Each row is a point on a landscape with many valleys, with its height.
A ball rolls from a point to the lowest of its 2 nearest points, and stops where none of them is lower. Distance is the straight distance between rows; heights are no part of it.
Q18: 137 109 116 124 105 125 128 56 144 111 132 131 135 119 159 115 180 150
 145 85 171 137 124 119 147 176 142 105 122 113 122 144 119 134 147 178
 126  h=273
Q551: 95 138 142 148 82 117 118 174 103 142 90 151 122 129 140 122 131 131 128
 119 140 168 96 147 155 132 120 90 117 155 149 132 108 148 122 87 159  h=467
Q578: 113 153 108 142 168 143 147 114 125 158 132 114 151 118 115 126 90 119
 126 131 139 168 190 134 76 135 109 154 150 114 100 114 151 133 125 162
 129  h=327
Q467: 91 155 119 126 153 120 117 141 133 139 125 113 147 114 131 143 85 143
 127 145 123 124 170 143 99 126 119 139 141 124 115 135 165 150 139 110
 78  h=208
Q882: 154 146 89 158 76 102 148 128 124 150 149 134 123 126 146 129 132 152
 109 168 112 127 89 140 114 149 112 98 91 139 114 164 120 151 132 134
 111  h=527
Q946: 148 124 151 164 135 122 178 127 117 181 139 146 131 157 94 121 88 120
 108 146 117 118 133 130 110 154 159 111 131 143 104 113 119 126 162 146
 115  h=248
Q738: 110 103 99 106 121 120 147 92 128 94 141 128 112 106 113 108 168 146 146
 110 175 136 111 114 150 145 151 106 125 152 132 111 98 125 142 166 164  h=462
Q580: 127 116 140 130 93 122 106 120 139 157 130 146 94 120 149 148 182 153
 125 100 131 120 105 126 164 130 134 117 139 145 148 122 97 90 110 128
 170  h=433
Q510: 154 140 97 109 141 115 148 110 159 90 151 119 124 128 132 110 122 145
 136 169 121 122 141 95 92 142 109 127 112 114 123 130 137 171 152 133
 64  h=397
Q366: 126 136 120 159 81 111 127 159 121 153 118 141 118 134 164 127 118 136
 114 147 118 154 104 135 141 144 109 85 119 150 135 140 132 151 126 85
 144  h=432
Q826: 159 120 124 140 102 136 145 85 167 117 144 138 135 142 165 128 180 152
 120 104 145 145 119 116 119 172 138 118 100 128 130 146 117 126 134 163
 109  h=308
Q385: 129 138 151 106 129 166 141 161 119 104 149 127 149 134 138 156 121 143
 93 159 116 126 147 165 129 138 135 112 94 116 118 135 131 113 140 89
 102  h=379
Q612: 131 123 111 95 119 157 155 135 142 93 141 109 118 114 130 130 142 149
 126 121 170 160 160 141 127 159 134 110 98 155 136 109 121 107 111 168
 145  h=650
Q747: 150 100 148 145 113 134 118 101 138 135 152 133 123 120 132 138 185 122
 99 131 122 85 98 140 144 132 153 129 109 149 122 152 120 119 148 146
 139  h=222
Q487: 128 101 115 120 173 145 103 110 124 127 127 91 139 99 115 110 117 104
 119 121 100 119 167 120 103 96 121 138 140 149 122 136 147 108 108 142
 166  h=501
Q175: 104 145 100 127 139 135 125 125 123 123 131 123 148 107 109 148 111 141
 104 156 128 87 94 165 114 114 129 133 105 165 99 143 119 149 148 126
 147  h=181
Q46: 145 120 120 149 87 95 162 63 108 154 159 132 82 141 113 92 169 120 153
 105 167 111 49 116 149 118 164 118 133 166 141 135 93 127 136 153 122  h=325
Q153: 126 146 124 103 108 198 112 134 139 102 140 121 153 123 169 139 167 153
 129 144 130 152 145 130 105 139 91 126 66 119 139 168 148 123 113 106
 104  h=528
Q278: 170 123 146 125 148 121 150 140 127 123 149 153 115 152 127 109 80 119
 120 143 74 106 123 121 124 120 124 112 149 113 114 138 133 136 137 90
 92  h=552
Q284: 133 146 151 176 101 111 130 157 96 179 117 146 102 169 133 154 128 129
 100 124 131 121 94 170 129 152 159 125 143 144 131 122 139 130 157 129
 127  h=434
Q564: 133 148 161 122 126 168 133 149 101 113 149 163 126 149 141 132 138 125
 124 161 98 152 115 122 110 116 126 122 93 97 133 154 150 171 147 53 49  h=480
Q649: 113 112 155 148 102 148 111 158 145 126 118 151 143 133 148 130 173 102
 124 133 113 165 123 119 124 115 128 109 96 120 148 148 130 152 122 78
 108  h=461
Q728: 145 119 157 170 111 112 138 92 139 198 141 132 90 146 110 144 141 110
 122 100 153 116 94 110 153 118 151 152 148 159 133 96 108 106 121 156
 157  h=157
Q698: 141 152 131 127 82 165 133 135 145 108 136 136 149 134 177 152 162 165
 112 142 144 159 123 142 123 174 103 122 69 110 134 161 131 117 122 114
 109  h=546
Q863: 113 146 96 124 170 138 144 109 133 149 127 121 162 108 90 146 81 125 117
 164 128 101 131 138 93 103 130 137 107 162 91 123 121 145 146 154 138  h=239
Q672: 137 161 109 95 204 142 130 105 117 101 119 127 157 117 117 130 60 119
 128 151 96 107 159 122 94 96 122 158 157 101 118 128 137 129 129 77 89  h=499
Q568: 142 128 104 92 108 137 135 128 157 75 136 106 127 121 156 126 150 160
 137 122 167 168 154 123 135 170 108 102 104 124 136 107 132 131 120 149
 129  h=638
Q219: 152 86 161 152 97 95 105 120 127 133 134 142 112 125 125 121 136 90 116
 110 110 89 118 121 164 130 134 105 150 141 110 142 143 130 133 117 127  h=344
Q917: 105 155 120 108 154 133 128 154 102 100 145 127 131 124 128 141 85 131
 144 159 109 158 137 104 132 105 91 140 119 103 126 142 147 147 125 28
 87  h=531
Q711: 162 129 123 160 82 101 148 83 119 151 158 134 91 145 142 117 178 133 131
 108 143 121 62 140 137 143 162 120 125 161 135 142 101 136 136 172 119  h=361
Q895: 119 170 99 107 187 135 118 130 106 89 115 122 137 114 130 137 64 123 137
 150 98 128 145 113 121 92 103 163 149 99 138 148 152 134 120 50 86  h=513
Q667: 110 103 112 148 147 141 136 105 116 153 133 98 116 114 99 115 137 93 137
 99 159 139 152 126 109 118 126 164 148 152 114 114 130 111 121 181 173  h=435
Q952: 135 100 113 140 176 126 125 120 148 146 138 108 154 121 112 135 100 92
 121 131 97 116 155 117 107 96 119 152 138 124 108 136 143 110 105 142
 142  h=517
Q703: 133 128 109 143 119 151 151 115 158 151 142 127 109 114 118 141 166 154
 110 132 130 121 108 132 108 122 154 155 107 184 136 128 99 97 128 169
 139  h=263
Q832: 107 118 119 121 110 102 104 61 125 126 152 158 97 108 127 101 170 145
 155 106 144 97 84 104 165 127 135 96 135 134 132 149 106 122 145 139
 156  h=334
Q853: 114 156 131 120 159 132 161 140 141 138 140 116 124 141 125 149 89 150
 123 133 132 145 171 131 101 154 125 139 144 117 112 90 149 135 131 124
 80  h=260
Q133: 147 141 94 153 84 106 161 125 134 128 143 129 113 125 138 135 140 156
 105 139 133 142 76 150 130 152 129 108 114 154 113 138 98 130 137 138
 153  h=545
Q59: 150 103 105 147 99 73 147 93 149 159 141 115 107 132 109 112 153 120 151
 134 138 120 70 99 130 107 134 117 107 141 144 140 96 127 116 186 152  h=440
Q303: 147 80 130 118 124 122 121 104 147 89 143 114 106 109 147 121 182 114
 129 105 140 132 162 109 141 150 133 122 135 122 128 108 128 115 115 147
 128  h=420
Q819: 140 126 109 134 154 129 166 123 156 138 165 128 133 137 108 133 104 140
 110 170 107 124 143 111 98 127 120 115 103 134 105 123 116 130 131 125
 93  h=496
Q348: 95 141 97 126 132 119 146 112 124 123 127 124 103 140 103 110 131 145
 144 100 167 110 79 137 138 132 136 143 146 163 124 108 97 116 133 143
 175  h=326
Q893: 154 92 152 158 82 107 107 141 124 131 116 156 126 134 141 114 147 91 122
 135 95 112 110 126 141 122 136 94 120 121 126 170 149 153 136 107 103  h=286
Q683: 123 73 101 151 95 101 166 102 123 141 121 121 115 124 113 131 152 99 165
 130 169 147 127 63 149 115 148 146 118 167 150 118 108 143 137 174 122  h=431
Q363: 134 148 118 113 156 149 155 120 123 136 171 126 139 136 115 151 107 150
 105 174 98 111 143 128 99 119 110 115 106 119 86 130 132 144 135 81 65  h=482
Q603: 153 161 129 124 94 160 150 129 133 117 166 145 126 153 170 138 138 164
 123 159 121 164 116 122 121 165 87 118 89 104 120 154 136 129 133 78 92  h=560
Q158: 180 113 155 141 125 93 135 141 131 149 121 151 114 158 110 98 69 100 135
 130 91 99 135 116 116 125 126 98 169 128 118 126 142 131 131 118 98  h=566
Q687: 111 146 129 130 118 120 126 170 110 125 145 124 135 135 146 142 96 128
 137 161 108 176 131 104 139 132 82 114 107 118 122 136 134 147 120 36
 108  h=549
Q88: 127 153 157 160 140 136 173 128 123 177 144 155 159 162 104 139 94 124
 102 128 127 143 139 136 110 154 156 135 143 108 98 96 123 124 162 148
 136  h=278
Q620: 150 124 131 144 85 116 128 122 153 130 135 143 118 154 186 129 168 142
 122 117 120 145 114 125 132 164 126 103 114 126 128 144 140 151 129 139
 98  h=345
Q808: 120 136 140 93 112 141 124 189 124 109 113 101 127 142 161 161 92 134
 145 139 138 166 149 133 161 129 99 121 115 107 145 94 134 137 90 73 118  h=561
Q21: 117 137 136 140 69 126 117 143 89 131 98 167 107 121 151 106 174 146 138
 112 142 144 70 155 156 138 138 93 114 145 149 150 101 144 127 108 158  h=400
Q701: 98 126 166 124 112 150 117 179 94 125 100 139 150 127 118 143 135 128
 108 126 131 116 110 175 158 120 162 116 101 128 145 137 111 124 131 107
 151  h=394
Q930: 150 103 110 124 131 97 119 128 168 116 139 130 139 132 127 108 113 120
 124 145 89 107 121 98 130 112 110 107 129 125 126 144 129 143 127 126
 121  h=591
Q764: 133 100 149 102 165 165 108 139 130 113 139 108 133 114 135 123 129 118
 120 109 99 123 174 130 118 111 133 138 147 128 135 129 141 94 103 115
 140  h=523
Q797: 117 146 141 136 132 136 128 152 132 159 114 121 137 141 140 173 111 121
 115 105 138 141 123 162 134 141 127 150 156 112 104 98 138 118 121 143
 173  h=706
Q40: 114 118 118 122 117 124 123 137 125 115 124 135 142 111 127 126 125 145
 107 137 118 101 102 152 136 135 138 113 121 155 117 144 124 142 145 119
 150  h=246
Q312: 112 121 124 136 133 79 87 128 133 119 92 129 132 106 101 121 104 107 136
 96 147 100 132 118 148 118 122 134 191 127 118 118 139 122 133 137 150  h=656
Q793: 136 150 134 127 161 82 95 108 150 112 89 137 168 117 111 105 74 100 138
 109 107 104 160 107 122 106 117 158 193 106 128 131 146 106 119 119 125  h=640
Q782: 126 134 163 123 137 135 107 150 122 131 96 114 140 127 145 156 119 94
 130 85 144 144 162 150 135 136 134 146 178 90 113 94 160 110 102 143
 155  h=697
Q265: 124 120 70 135 120 97 115 93 147 135 142 115 116 122 109 111 171 133 139
 144 134 109 70 104 141 93 114 131 119 144 137 143 109 126 122 181 165  h=460
Q157: 131 131 128 154 125 139 155 122 144 170 135 126 107 131 112 150 152 139
 121 110 147 131 111 131 128 132 149 161 137 174 140 107 100 86 119 159
 170  h=218
Q834: 105 132 51 140 138 113 103 115 138 115 139 107 130 115 109 121 145 142
 118 157 130 121 100 120 134 101 101 127 116 160 134 133 127 135 134 167
 163  h=481
Q335: 142 108 113 129 177 128 107 87 111 128 104 82 151 100 94 77 95 82 120
 126 112 140 180 105 82 93 117 156 155 137 124 129 142 122 124 152 148  h=479
Q763: 110 125 129 91 141 162 122 142 116 101 120 101 126 108 110 118 120 150
 123 118 154 122 161 167 121 138 136 124 113 151 136 111 131 103 112 169
 153  h=665
Q82: 122 106 128 102 113 163 95 130 98 125 132 120 94 109 132 137 195 141 130
 109 144 121 141 164 145 124 138 123 105 139 138 131 111 79 97 163 165  h=391
Q947: 138 160 91 103 135 130 114 111 141 84 154 116 141 115 138 125 117 147
 140 189 103 122 130 97 110 119 73 129 104 104 117 148 151 164 150 96 68  h=418
Q360: 117 121 145 114 97 128 129 143 111 124 126 147 113 131 140 118 149 160
 124 104 131 111 93 163 163 154 148 96 122 154 141 132 118 126 140 127
 153  h=321
Q915: 126 143 95 127 166 100 113 124 158 123 110 95 127 121 115 105 93 120 142
 141 120 117 181 111 85 114 122 154 169 124 149 116 153 139 132 149 82  h=306
Q315: 152 135 147 104 157 158 141 163 114 79 143 145 82 139 146 163 145 124
 127 130 100 145 130 130 135 120 120 154 131 81 144 129 146 141 128 83
 76  h=553
Q553: 109 125 146 121 125 143 113 153 154 96 114 142 132 127 146 104 157 105
 144 121 139 187 129 101 121 119 109 115 103 103 163 134 133 177 116 67
 94  h=412
Q595: 152 144 186 116 131 142 130 192 104 129 104 134 117 183 151 166 92 116
 122 128 120 162 138 134 145 132 137 119 152 86 140 83 150 131 125 72
 107  h=597
Q611: 157 100 139 130 104 62 144 112 130 175 131 126 111 138 90 101 106 111
 149 144 124 94 66 103 120 113 134 105 98 146 142 138 114 123 115 176
 156  h=419
Q694: 116 118 105 137 168 134 157 108 132 121 116 122 175 107 84 116 80 110
 129 163 129 125 163 106 93 114 137 152 126 144 110 111 120 143 147 146
 128  h=277
Q777: 137 106 164 92 138 158 120 167 131 87 130 126 113 138 151 131 139 127
 130 112 110 123 152 130 149 124 135 133 138 111 154 117 137 107 111 101
 114  h=550
Q53: 154 147 148 129 161 91 126 118 160 138 110 147 156 143 118 125 67 87 146
 106 101 126 155 103 110 113 119 157 200 83 111 117 147 122 108 121 119  h=632
Q481: 147 141 98 136 112 104 149 112 136 145 159 126 134 126 124 126 104 150
 109 182 107 118 118 131 113 141 107 87 90 138 93 142 120 151 139 124
 100  h=512
Q121: 156 119 124 136 137 69 136 129 161 125 116 126 132 141 105 105 68 111
 129 134 105 112 140 100 120 124 120 118 160 127 122 115 126 142 134 126
 108  h=578
Q543: 133 113 171 113 114 159 120 172 115 109 128 133 153 134 134 148 155 129
 98 145 105 117 128 158 149 135 155 104 96 119 135 146 131 113 140 96
 128  h=335
Q5: 143 134 172 104 108 152 124 202 115 118 112 124 122 173 157 167 116 123
 130 138 134 168 137 135 162 126 130 109 104 92 158 81 130 136 99 84 107  h=580
Q231: 142 142 151 130 163 145 153 160 123 137 145 145 143 161 128 147 82 127
 101 138 78 132 136 136 131 123 128 119 145 90 112 123 142 107 128 71
 114  h=535
Q927: 140 81 150 143 117 104 130 111 139 122 145 122 100 109 116 133 146 97
 123 100 149 108 133 123 163 143 149 127 148 138 116 104 126 116 129 138
 139  h=386
Q166: 131 107 115 117 114 77 105 72 133 124 135 142 115 105 104 84 145 129 153
 117 135 83 89 92 161 114 132 97 135 151 136 138 111 143 155 166 142  h=370
Q394: 134 138 119 130 143 135 132 132 116 148 143 139 145 136 131 143 92 134
 118 176 82 108 129 129 118 100 109 95 103 108 100 152 137 157 127 64 73  h=464
Q938: 157 99 110 107 140 137 137 107 153 63 135 107 113 112 143 95 168 117 129
 128 137 143 171 108 100 152 125 145 134 123 142 123 130 126 130 141 101  h=447
Q250: 122 151 172 117 150 172 137 183 96 117 150 145 125 166 132 158 140 132
 115 153 106 165 136 131 128 109 145 126 93 91 151 142 145 130 141 55 74  h=505
Q123: 115 121 157 118 116 189 111 148 138 105 119 137 160 121 159 124 189 120
 126 132 129 150 138 136 114 125 131 118 63 112 154 155 131 146 120 94
 112  h=500
Q964: 93 149 105 157 110 115 100 142 116 157 95 138 118 138 124 121 142 144
 135 124 122 95 48 135 133 87 125 151 132 157 141 154 104 130 123 116
 149  h=411
Q634: 100 109 98 112 159 116 114 102 122 100 113 107 114 93 94 86 134 137 144
 119 158 123 156 113 128 125 139 127 152 161 146 102 125 121 151 165 156  h=392
Q253: 126 123 153 154 132 102 138 107 133 163 130 149 153 132 90 114 91 84 137
 98 141 109 103 114 133 124 128 166 162 126 94 121 123 130 133 165 165  h=353
Q805: 135 131 159 131 156 137 135 142 142 145 136 135 168 145 126 148 87 107
 105 111 91 123 143 128 134 121 134 140 158 100 110 128 139 101 114 96
 149  h=520
Q209: 83 123 110 106 155 131 76 113 117 111 104 112 118 98 116 104 136 143 136
 110 143 94 142 138 126 114 138 135 154 154 141 125 142 135 143 161 148  h=354
Q982: 128 141 145 97 143 158 143 172 122 98 135 100 149 130 127 150 95 143 112
 138 127 129 172 162 138 141 135 128 120 105 122 114 136 104 110 112 110  h=413
Q861: 139 159 145 116 163 124 134 142 146 120 112 133 128 144 152 147 72 114
 140 103 113 150 160 108 118 130 115 160 193 80 117 97 155 126 108 94
 112  h=623
Q720: 121 114 161 137 135 121 104 141 141 161 119 144 148 129 125 143 113 106
 125 86 109 113 138 126 153 112 124 139 167 122 124 126 145 97 107 113
 167  h=503
Q75: 91 125 87 91 144 132 116 110 99 91 126 106 98 104 97 92 157 152 152 114
 180 130 133 131 138 128 133 114 133 151 136 109 106 111 132 180 175  h=428
Q475: 133 153 138 121 121 156 134 124 114 100 132 158 130 134 152 107 122 133
 149 152 102 151 98 101 114 131 90 128 94 88 135 166 143 183 152 59 71  h=458
Q447: 117 148 105 82 130 127 112 175 125 82 123 86 131 119 150 137 87 151 141
 144 142 159 169 126 149 137 83 123 122 122 144 100 143 126 101 98 126  h=541
Q833: 114 104 126 151 138 122 169 112 122 146 115 135 159 119 77 123 96 100
 137 145 145 108 127 107 114 123 160 155 121 149 106 114 111 150 156 162
 133  h=242
Q305: 123 85 112 153 144 126 122 88 99 152 103 88 124 100 83 83 115 71 140 118
 144 144 171 82 103 97 120 170 147 144 124 125 138 122 129 182 161  h=459
Q288: 169 118 157 107 149 159 145 154 141 88 164 129 106 159 143 147 144 126
 117 120 111 139 144 126 131 138 136 142 134 108 137 108 138 113 128 105
 104  h=568
Q845: 126 136 154 139 154 132 165 124 132 136 128 143 170 122 108 134 100 94
 123 117 140 152 165 128 110 156 150 160 163 96 100 93 126 125 145 154
 149  h=307
Q959: 114 137 95 96 111 134 118 130 153 88 133 122 142 112 156 119 147 164 131
 125 132 150 137 118 143 139 94 106 101 126 142 139 129 135 121 124 143  h=625
Q513: 118 82 99 152 130 110 142 107 133 146 140 106 98 115 102 123 160 92 145
 120 157 131 135 94 128 119 138 149 123 161 135 113 122 128 123 185 144  h=409
Q588: 123 106 157 134 111 129 104 158 140 149 115 152 123 138 145 143 151 129
 125 98 106 128 119 125 162 118 126 111 140 141 151 129 122 104 103 94
 160  h=470
Q914: 99 146 140 97 166 151 106 131 101 112 95 120 181 95 128 132 83 126 121
 118 125 105 160 168 117 126 139 146 135 123 123 127 143 123 123 135 158  h=465
Q680: 153 90 130 152 82 102 100 100 134 145 117 145 135 126 152 111 169 113
 128 131 109 100 88 123 133 130 122 102 102 110 127 183 134 159 133 144
 115  h=223
Q760: 139 136 114 140 85 110 118 64 122 152 139 164 90 113 146 109 190 166 153
 100 133 117 60 118 161 125 129 107 136 128 136 161 81 106 134 141 161  h=373
Q803: 145 89 88 145 140 118 139 117 154 119 141 100 107 129 127 124 152 110
 133 136 139 158 166 92 98 129 122 139 118 154 135 110 137 134 111 176
 117  h=378
Q328: 126 139 115 148 154 106 120 113 126 171 121 135 162 130 86 138 92 102
 132 138 110 76 73 141 109 86 117 165 129 125 102 144 111 134 114 159
 166  h=398
Q273: 118 123 132 94 165 150 116 121 92 111 92 93 136 97 98 87 106 129 132 94
 152 135 178 156 111 132 134 146 144 130 131 100 130 105 117 172 167  h=678
Q593: 134 150 97 105 160 139 144 122 146 87 160 105 101 116 125 126 115 145
 132 168 128 129 173 119 87 136 102 149 128 126 125 118 149 143 143 115
 51  h=374
Q848: 139 143 155 128 140 122 129 171 124 122 107 146 102 172 152 157 81 119
 134 112 107 153 133 119 124 125 121 127 181 98 130 96 153 141 119 67 95  h=611
Q836: 118 126 119 99 103 156 105 81 113 113 132 155 109 109 154 130 202 172
 152 93 169 122 107 148 153 145 139 104 97 105 135 156 94 98 125 169 154  h=271
Q508: 136 153 97 107 168 132 135 125 135 89 121 93 102 118 126 109 104 125 133
 153 122 138 185 135 73 130 112 165 163 123 148 109 144 122 131 113 79  h=343
Q546: 115 124 111 118 130 131 118 155 153 104 137 122 141 124 152 132 117 138
 126 133 104 132 143 120 134 125 103 118 129 131 139 137 140 141 117 99
 118  h=608
Q437: 131 164 169 110 161 157 140 164 111 124 132 108 157 152 123 159 99 134
 107 132 128 142 184 160 126 149 154 140 134 76 125 105 151 102 135 134
 108  h=436
Q581: 147 155 134 129 101 136 150 160 112 132 155 150 101 156 166 140 109 147
 131 154 102 173 119 117 133 145 85 106 112 112 129 126 136 141 121 46
 97  h=567
Q541: 105 150 98 108 140 125 116 157 125 100 123 80 142 106 129 141 89 149 126
 133 149 152 167 141 141 145 88 131 127 138 131 100 141 115 109 128 163  h=522
Q402: 130 112 148 121 156 134 127 121 118 120 100 102 137 107 119 115 115 94
 132 93 147 139 187 137 118 142 135 160 178 108 126 93 133 101 114 152
 161  h=688
Q920: 91 126 124 119 138 93 101 142 113 109 94 132 134 113 115 120 102 135 140
 93 152 113 116 144 158 137 119 123 164 125 122 109 121 129 126 130 173  h=667
Q800: 122 93 82 139 103 115 165 79 132 117 138 133 129 118 115 118 170 127 167
 119 175 163 106 78 145 127 148 119 117 165 148 127 96 141 150 171 141  h=451
Q640: 157 98 134 112 101 48 115 89 141 134 123 124 113 111 83 81 124 105 154
 142 137 81 87 85 147 109 129 102 113 125 148 133 126 142 136 182 136  h=396
Q361: 108 135 112 123 161 130 104 130 139 136 108 98 134 104 122 116 101 121
 126 125 125 103 179 148 88 118 136 147 154 139 129 130 165 138 133 156
 106  h=266
Q602: 140 144 140 164 87 111 134 130 104 155 135 134 85 155 138 146 177 140
 110 118 136 108 68 161 142 143 168 136 132 160 134 137 112 115 149 139
 127  h=399
Q838: 141 136 107 136 98 129 124 102 138 130 129 142 100 100 146 133 203 172
 128 109 134 127 82 126 150 118 132 133 127 146 144 145 83 87 116 140
 172  h=405
Q443: 134 123 143 144 138 125 139 151 155 155 140 121 114 151 146 178 126 125
 104 122 125 142 140 139 129 141 143 134 138 134 120 95 142 111 123 126
 128  h=715
Q743: 117 164 167 162 103 126 127 175 87 181 107 146 127 176 138 159 99 122
 106 137 125 150 128 170 130 153 143 108 141 113 128 113 150 133 152 102
 130  h=463
Q828: 106 116 136 156 114 115 166 85 117 186 135 129 96 149 90 118 141 103 165
 97 176 118 91 86 155 107 148 164 142 164 134 105 95 120 125 159 151  h=214
Q604: 152 102 119 144 132 126 161 112 164 123 164 127 116 145 140 136 169 123
 110 137 125 140 143 110 105 152 142 127 104 141 125 124 122 131 129 156
 94  h=342
Q923: 124 132 152 154 130 117 126 97 129 181 135 141 132 132 83 115 105 99 133
 116 130 76 76 132 136 101 130 164 138 145 107 135 113 118 129 158 163  h=376
Q909: 141 122 137 144 128 93 115 134 114 180 108 140 144 137 101 131 89 109
 117 160 86 75 75 149 120 90 124 119 114 138 112 162 121 132 112 134 147  h=421
Q80: 108 117 107 86 122 169 85 98 107 104 123 133 114 91 139 112 195 161 146
 116 147 118 127 143 128 121 126 104 97 139 136 157 111 106 125 165 173  h=332
Q726: 140 149 111 118 117 148 119 111 148 107 137 138 152 133 169 118 121 150
 142 171 101 126 110 99 113 134 77 116 87 104 122 171 139 172 148 95 87  h=437
Q340: 100 128 67 128 145 120 117 138 132 109 135 94 135 106 113 129 123 146
 117 133 142 146 135 125 129 125 100 126 128 154 127 119 135 126 126 147
 167  h=502
Q774: 142 110 162 152 144 110 146 116 150 148 118 138 149 119 96 123 91 79 124
 107 134 124 150 110 127 139 139 156 174 114 102 102 132 122 137 147 140  h=330
Q624: 99 128 109 130 119 105 148 74 117 143 155 131 86 139 101 98 155 135 170
 97 178 102 77 105 156 110 150 132 143 164 131 116 85 111 133 143 150  h=272
Q974: 155 136 126 162 65 127 132 135 121 152 114 156 125 152 189 110 152 128
 122 138 111 160 107 129 129 158 110 88 107 129 143 158 132 155 127 110
 118  h=387
Q247: 132 139 131 133 144 67 95 89 145 122 86 130 162 104 78 97 85 94 145 109
 136 99 153 104 126 112 117 161 191 123 129 111 134 117 134 153 142  h=647
Q526: 92 128 158 114 142 143 108 167 106 123 99 128 169 119 127 140 99 126 121
 112 125 107 137 168 146 122 147 129 131 121 130 130 136 123 122 115 143  h=439
Q905: 147 117 152 144 114 128 118 164 143 144 136 137 104 170 171 173 160 137
 107 127 111 147 130 124 131 140 133 119 129 131 139 106 143 119 119 106
 111  h=724
Q14: 135 129 130 141 137 119 125 141 122 172 128 141 154 137 120 145 86 126
 102 167 81 94 116 140 113 101 125 103 110 126 105 151 127 141 128 104
 111  h=445
Q886: 93 129 116 129 151 130 115 123 138 142 122 116 126 116 111 128 116 132
 139 104 145 99 130 150 114 129 144 155 152 149 127 126 145 135 136 162
 139  h=312
Q912: 139 107 131 152 129 134 178 111 138 152 140 143 137 132 89 129 122 118
 115 158 130 113 117 121 110 130 168 134 99 171 108 128 101 139 160 156
 123  h=197
Q566: 99 138 158 124 100 164 114 195 107 136 97 130 145 124 125 147 147 141
 124 136 142 146 132 166 160 110 142 121 77 130 171 122 101 120 106 123
 136  h=444
Q106: 109 138 146 105 162 174 131 169 118 99 133 125 122 140 144 147 117 132
 128 142 102 142 153 137 117 106 136 145 120 98 145 144 153 132 119 73
 75  h=530
Q460: 149 99 159 140 111 132 129 142 129 110 155 129 126 130 133 143 169 129
 92 132 118 112 122 153 148 152 158 116 107 123 125 140 130 109 152 125
 124  h=279
Q208: 118 161 134 95 185 161 129 117 122 107 119 115 175 110 127 134 69 130
 120 140 110 115 176 138 92 124 139 144 131 125 109 124 141 116 131 114
 116  h=483
Q721: 134 148 138 167 99 112 117 130 108 175 113 134 90 146 112 113 150 134
 137 124 117 74 49 141 134 88 142 160 141 155 134 153 102 109 112 127
 136  h=443
Q897: 115 116 139 102 88 138 100 140 125 90 94 141 137 123 165 111 181 149 155
 107 160 153 143 133 167 155 123 88 99 83 150 129 113 149 114 132 117  h=289
Q10: 109 107 135 110 114 135 89 150 135 78 94 135 132 113 159 106 178 122 153
 115 144 155 153 115 142 132 114 106 116 94 157 132 130 157 123 101 108  h=352
Q358: 114 154 121 133 152 141 133 120 105 133 118 111 153 106 121 98 103 109
 129 105 138 186 178 141 79 136 126 165 157 108 109 113 151 139 119 182
 167  h=355
Q601: 165 117 128 149 90 126 122 98 139 153 133 142 129 118 146 128 166 134
 113 153 100 90 75 137 121 121 138 117 92 142 124 173 112 141 138 152
 129  h=160
Q35: 89 157 105 137 112 124 128 139 116 142 109 124 100 148 125 131 137 160
 136 104 154 108 66 156 146 124 127 149 149 153 123 123 108 115 123 120
 162  h=368
Q521: 114 168 172 137 137 140 129 161 108 163 125 137 149 167 139 178 108 144
 106 122 130 150 157 160 128 152 148 133 142 83 121 109 158 125 139 115
 118  h=456
Q934: 121 121 148 120 89 163 104 168 114 128 112 140 111 120 139 158 199 148
 123 125 143 135 126 159 159 121 144 118 91 122 161 132 96 95 97 140 151  h=438
Q936: 108 119 107 106 100 129 97 100 117 96 108 135 124 115 160 123 190 162
 157 97 171 139 118 140 162 157 133 93 111 93 131 149 114 130 133 162
 141  h=211
Q887: 114 177 118 119 178 151 149 125 121 145 144 107 138 132 136 150 85 136
 134 131 130 167 193 132 91 131 107 158 157 83 101 107 164 125 112 118
 90  h=295

For each start below, name the point where the ball stops.
Q819 => Q912
Q698 => Q936
Q521 => Q601
Q797 => Q832
Q315 => Q361
Q793 => Q832
Q546 => Q832
Q541 => Q832

Call two points neighbours if one is among the 2 nearest of the other. Go from one point of each pair to the other, from neighbour to neighbour, staying as low as possible. Name the highest point that can't be avoided.
Q361 and Q601 => Q738
Q701 and Q936 => Q566
Q175 and Q912 => Q694

Write out the way that a ball takes from each point below.
Q443 => Q797 Q782 Q402 Q273 Q763 Q612 Q568 Q959 Q546 Q930 Q121 Q158 Q278 Q231 Q805 Q720 Q588 Q580 Q838 Q760 Q832
Q603 => Q698 Q153 Q123 Q649 Q553 Q10 Q897 Q936
Q882 => Q481 Q819 Q363 Q394 Q14 Q909 Q328 Q923 Q253 Q774 Q845 Q88 Q946 Q912
Q312 => Q247 Q793 Q53 Q861 Q848 Q595 Q5 Q808 Q447 Q541 Q340 Q834 Q265 Q59 Q611 Q640 Q166 Q832
